Each row is a point on a tangle of strands that fork, close into loops and nearly touch. The rows are in no order.
Two points are linked if the straight distance between their rows is under 78.5.
Firun: [-37  -4 -36 -18  -3  54   1   5 -91 -31  -6  41   9  -3  41 -21 -53  41
  41 -11 -16]
vava: [-12 -25  -2  14  29 -49  50  18  -1  18 -10 -26  44  29  -3  20 -25 -43
  12   8 -14]
namo: [ 25  60  27  -7 -37  19 -51 -26  37   8  30 -12 -21 -17  -5 -17  61  36
 -26 -26  25]
Ziki: [ 51 -32  29  11 -53 -23  23 -19  62  -7 -10  15  36 -26   0  70  30 -45
 -47  21 -13]
kefo: [ 37  19  20   9  -6  -9   7 -12  41   1   4  -5   7 -33   4  35  41 -10
 -12  14  12]
pige: [-53 -39  10  -6 -28 -54  36   8  23   7 -34   3  12  85 -21   6  -1 -67
 -41 -25   3]
zalut: [ 13 -27 -37 -12 -20  21 -44 -27  25 -37   3 -13 -31 -30 -34  38  15  -7
 -27   6   1]
muri: [-26  -6 -10 -18 -35  24 -13  -9 -28   2  -2  31 -29  37  25 -23 -15  19
  -6 -30  10]
kuzel: [-38   5 -11  -8   6  36 -42   4 -48   6  -5   5 -41  19   3 -51 -28  23
  20 -29  -3]
dize: [-46  26  16  10  41 -35 -12   4   4  23  -2 -32  -2  44 -43 -34  -3 -17
  -4 -16   8]
Paz: [ 11 -72   6 -13 -19 -12  59  10   6 -28  12  22  40  -6  35  58 -31 -26
   6  60 -31]
kosa: [ 29 -49  34   0 -13 -39  73  16  23  -6  12  14  55 -16  28  60 -12 -33
   4  67 -28]
mulos: [-13 -16 -44 -16   5  36 -64  -2  -6 -22 -13  -8 -54 -17 -38 -17 -17  13
  -3  -6  -2]
fuvit: [  6  27  14   8  42 -34  27   9  10  24  -1 -27  20   6   5  -6   7  -1
  22   4  10]
rira: [  7 -94 -12 -16 -33  -4  45   1   7 -32  -1  25  19   6  25  64 -29 -34
 -13  42 -27]
gona: [-43  12  -2  12  39  -8 -14  13 -18  14 -13 -28 -10  24 -32 -40 -22  -9
  15 -23  -8]
Mutag: [-52 -34 -22  32  41 -12  65  42 -58   4 -23 -44  24  21 -37   0 -68 -61
   2 -16 -48]
fazi: [ 12 -19  16   9   9 -53  63  18  18  24 -14 -13  47  19  11  32  -1 -36
   1  22   0]
kinuv: [ 48 -10 -28 -14 -21  53 -31 -18  14 -26  18  29 -24 -49  28  23  22  37
 -10   7   2]
Zisun: [ 30 -19 -19  -6 -18  40   0 -12  -1 -21  12  33 -10 -28  40  25   9  32
   0  19   2]
dasif: [  6  -9  36  10 -16 -70  62  22  49  28 -30  -7  46  32  -3  29  28 -52
 -27   5   9]
debo: [-21   4 -17   9  49   1 -31   5  -8   8  -8 -32 -22  -6 -35 -25 -19   0
  18  -6  -8]
susob: [-30  41  45  12  29 -54  13  10  12  39   9 -32  18  54 -16 -30  19 -14
   0 -15  28]
Sif: [-16 -75 -43  -9  -5  22 -14  -4 -12 -25 -25   9 -25   0  -9  27 -45 -25
  -4  12 -25]
kepi: [ -1 -47 -55 -14 -22  30 -66 -22  13 -46  -6 -14 -51 -33 -61  30 -10 -14
 -29  16  -7]
zul: [  5 -34 -20  -7 -36  -4 -15 -29  50 -29 -17  -8  -9  -5 -28  48  18 -26
 -49   2   0]
Velak: [ -3  44  28  -1   7 -15 -14  -7  28  17   8 -18 -17  19 -13 -16  32   9
 -12 -12  30]
Voked: [ 17  -3 -34 -20 -36  52 -13 -15 -15 -18  16  58 -26 -16  46  -3   2  64
   7  -3   3]
sel: [-18   8 -35   0  51  14 -55  12  -3  -4  -1 -49 -30 -31 -73 -23 -16  -2
   9   8  -5]
fizo: [-30  13 -35 -21 -11  60 -26   1 -78  -9  15  47 -25  -2  37 -43 -40  61
  36 -19  -7]
zif: [-70 -31 -10  -5  -8 -15  23  14 -53  -3 -36   4  11  53   6 -28 -46 -44
 -11 -36 -16]
kesa: [-69 -29   2   0  -2 -45  28  15 -20   8 -34  -6  16  73 -19 -14 -27 -68
 -23 -34 -12]
Siv: [ 35  19 -44 -22  -1  63 -63 -10  -7 -26  26  18 -54 -49  10 -17  13  54
  10  -7  11]
Tob: [ 19  34   3  -1  21 -15  -9  -5  34   5   9 -25  -7 -20 -14  11  31   0
  -2   5  19]
Sose: [-12 -86 -33 -13 -23  -1  20  -5  -4 -26 -27  23   0  19  14  46 -31 -36
 -17  11 -17]
geme: [-26 -23 -11  26  40 -32  48  22 -33   8 -13 -32  32  22 -15   1 -44 -40
  20  -9 -26]
sazu: [  7  10 -12 -19 -24  33 -28 -13  -5  -3  11  28 -38   6  23 -18   7  46
  -5 -23  14]
dodis: [-57 -14  -6 -14 -16   9  -9   3 -47   2 -22  14 -17  47  13 -34 -35 -14
  -4 -34  -3]
buni: [-25 -24  28  -3 -33 -61  53  17  37  16 -27   1  28  62  -3  14  21 -52
 -37 -17   8]
kidel: [ 52 -45  21   4 -42  -9  35 -13  42 -15   3  26  29 -28  24  65  13 -31
 -28  42 -19]
Dag: [-28  48  53   9  18 -35 -13  -9  15  38  14 -29  -3  50 -30 -34  39  -3
 -17 -19  46]
Limi: [ 16  32 -24 -16  30  33 -63  -5 -12 -12  16  -7 -45 -34  -6 -35   3  39
  25  -8  16]
rupib: [-27  26  -4  -9  -6  40 -54  -5 -51  26  22  17 -46  25   8 -54  -5  50
  13 -40  22]
fubi: [-77 -35 -26  21  31 -14  30  33 -32   9 -36 -36  15  44 -53 -10 -53 -70
 -14 -28 -44]
rap: [-29   5 -21  11  34  47  15  10 -91 -32   5  14  16 -24  25 -23 -48  37
  63  -9 -19]
petug: [ 17 -31   3  -3 -19 -13  38   2  16  -3 -15  18  23   2  25  28   7 -13
  -5  17   4]
pusav: [ -3  12 -34 -22 -39  49 -88 -24   9 -25  17   4 -60  -5 -39 -30  18  36
 -37 -29  14]
ribes: [ 37 -19  49   4  11 -51  89  28  15   8  22  -7  76 -12  21  54 -12 -31
  20  73 -34]
saleb: [ 74   6  44  24 -49 -20   9 -25  54  -3  -5  33  39 -37  20  50  50 -22
 -28  11  -9]
Deto: [-78 -51 -31   6  10 -19  11  22  -9   6 -51 -27   9  56 -61   3 -48 -75
 -28 -16 -36]
metu: [ 48  39  52   6 -59  -1   0 -17  36  22   0  36  13   1  28  -9  46  24
 -32 -21  10]
naz: [ -9  45  13  -4  23  19 -42  -2 -39  25  29   0 -35  11  13 -59   3  51
  33 -24  25]
Bipog: [ -5  34   2   6  34   9  12   4 -42   1  13  -1  12  -6  39 -37 -11  43
  60  -5   6]
zevuf: [ 12  50  -3  -1  53  18 -42   2 -16   7  20 -20 -25 -30   4 -50   5  47
  39  -6  17]
mugav: [-69 -48 -27  -1  -9 -27   0   4  16  -6 -48 -13  -5  60 -63  11 -25 -60
 -40  -7 -20]
Nuve: [-14  27  -1  28  60   3  27  10 -53  -2  10 -23  17 -14  11 -38 -28  29
  61  -8  -6]
rorer: [ 52  12  47  19  29 -56  67  20  26  31  27 -29  61 -21  10  46   1 -32
  13  63 -20]
Sep: [  4  -6   3   4  11 -21  23   3   7   5 -10  -1  15   8  19   7  -1  -6
  13   7  10]
Basok: [-51 -17 -34  -7  23  43 -51  14 -25  -5 -21 -15 -46   0 -30 -40 -33   5
  11 -20 -16]
kamum: [ -9  16 -44   5  28   4 -66   1   7 -11  20 -62 -36 -42 -93  -9   1 -21
  -3  28  -1]
zon: [-13 -64 -47 -17   6  30 -43  -5   0 -27 -16  -6 -39 -20 -38  30 -39 -19
 -13  21 -24]
rul: [  0   7 -43 -22 -12  43 -79 -16   6 -34   5  -2 -59 -25 -43 -18   7  23
 -13  -9   9]
pepu: [-48 -55 -17  -9 -28 -41  21  -1  36  -9 -41   2   3  72 -45  26  -9 -62
 -49 -12  -5]
nozu: [ 57  -2  17   7 -20  12  10 -13  26 -10  11  22  12 -43  28  44  32   4
  -7  28  -1]
Sek: [ 39 -35  12   2 -24   4  30  -6  24  -8   1  21  19 -25  34  49  12  -6
 -10  33  -3]
zud: [ 69  11  43  16 -64 -23  22 -19  42   6 -18  56  44 -16  36  28  48   1
 -30   1  -4]
buget: [-20  14  -2  28  56  23  42  16 -81 -23  18  -8  33 -25  18 -17 -48  28
  68  -6 -11]
Lal: [ 41  71  36   8  21   3  13   5   1  23  21   7  12 -36  48 -24  39  55
  43  15  31]
tezim: [ 35  67  40  12  40 -23  16   6  12  29  17 -20  16 -32  21 -15  34  26
  33  14  30]
bozu: [ 12  36 -12 -18 -47  34 -72 -37  31 -13  29  -7 -38 -15 -25 -19  48  34
 -38 -30  17]
tok: [ -7  51  27  19  56 -51  22  12  20  34   5 -45  25  18 -17 -19  11 -10
  18  -3  18]
narig: [ 31  68  25  -5  12  20 -22  -4  -5  23  35   5 -20 -15  36 -40  36  62
  23  -7  32]
dufu: [ 43  53  47  22  36 -37  45  12  14  33  11 -13  45 -35  29   6  30  12
  36  35  22]
ket: [-13  32 -19  -4  21  43 -20   2 -63  -5  15  15 -18 -12  34 -50 -24  60
  59 -11  -1]
gupa: [ 49   2 -50 -21 -22  69 -51 -19   0 -28  35  40 -41 -57  27   7  17  62
  -2  -2   1]
kib: [ 24  50  51   3 -26 -10  -6 -10  39  23   6   3   0   8   8  -9  52  13
 -28 -19  26]
nule: [ 47  15  47  17  20 -41  55  13  18  27  14  -9  51 -29  22  34  15 -12
  18  51   6]
bag: [ 48  15  41   5 -72  -1  26 -10  31  13 -12  62  32   4  44   3  39  19
 -24 -10   0]
doba: [ 31  62  28  -7 -17  24 -30 -14  19  21  30   9 -25 -12  21 -29  46  51
 -11 -23  31]

A fork is a point with three links, a tip a point with one. Leave the first point through the second and follow the links. Name the first fork or tip that comes.
tezim; dufu | zul
geme; Mutag | pige
kidel; Ziki | Velak

Name the points in between on the shortest way along the links from the first point to the second, in order.
dufu; Limi | tezim Lal narig doba namo bozu pusav rul mulos Basok kuzel rupib naz zevuf
sel; bag | debo gona dize susob Dag Velak kib metu
Deto; sazu | mugav pepu pige kesa zif dodis muri
doba; zon | narig Lal tezim dufu nule rorer ribes kosa Paz rira Sose Sif
dasif; gupa | buni pige kesa zif dodis muri sazu Voked Zisun kinuv
Sek; sel | petug Sep fuvit tok susob dize gona debo
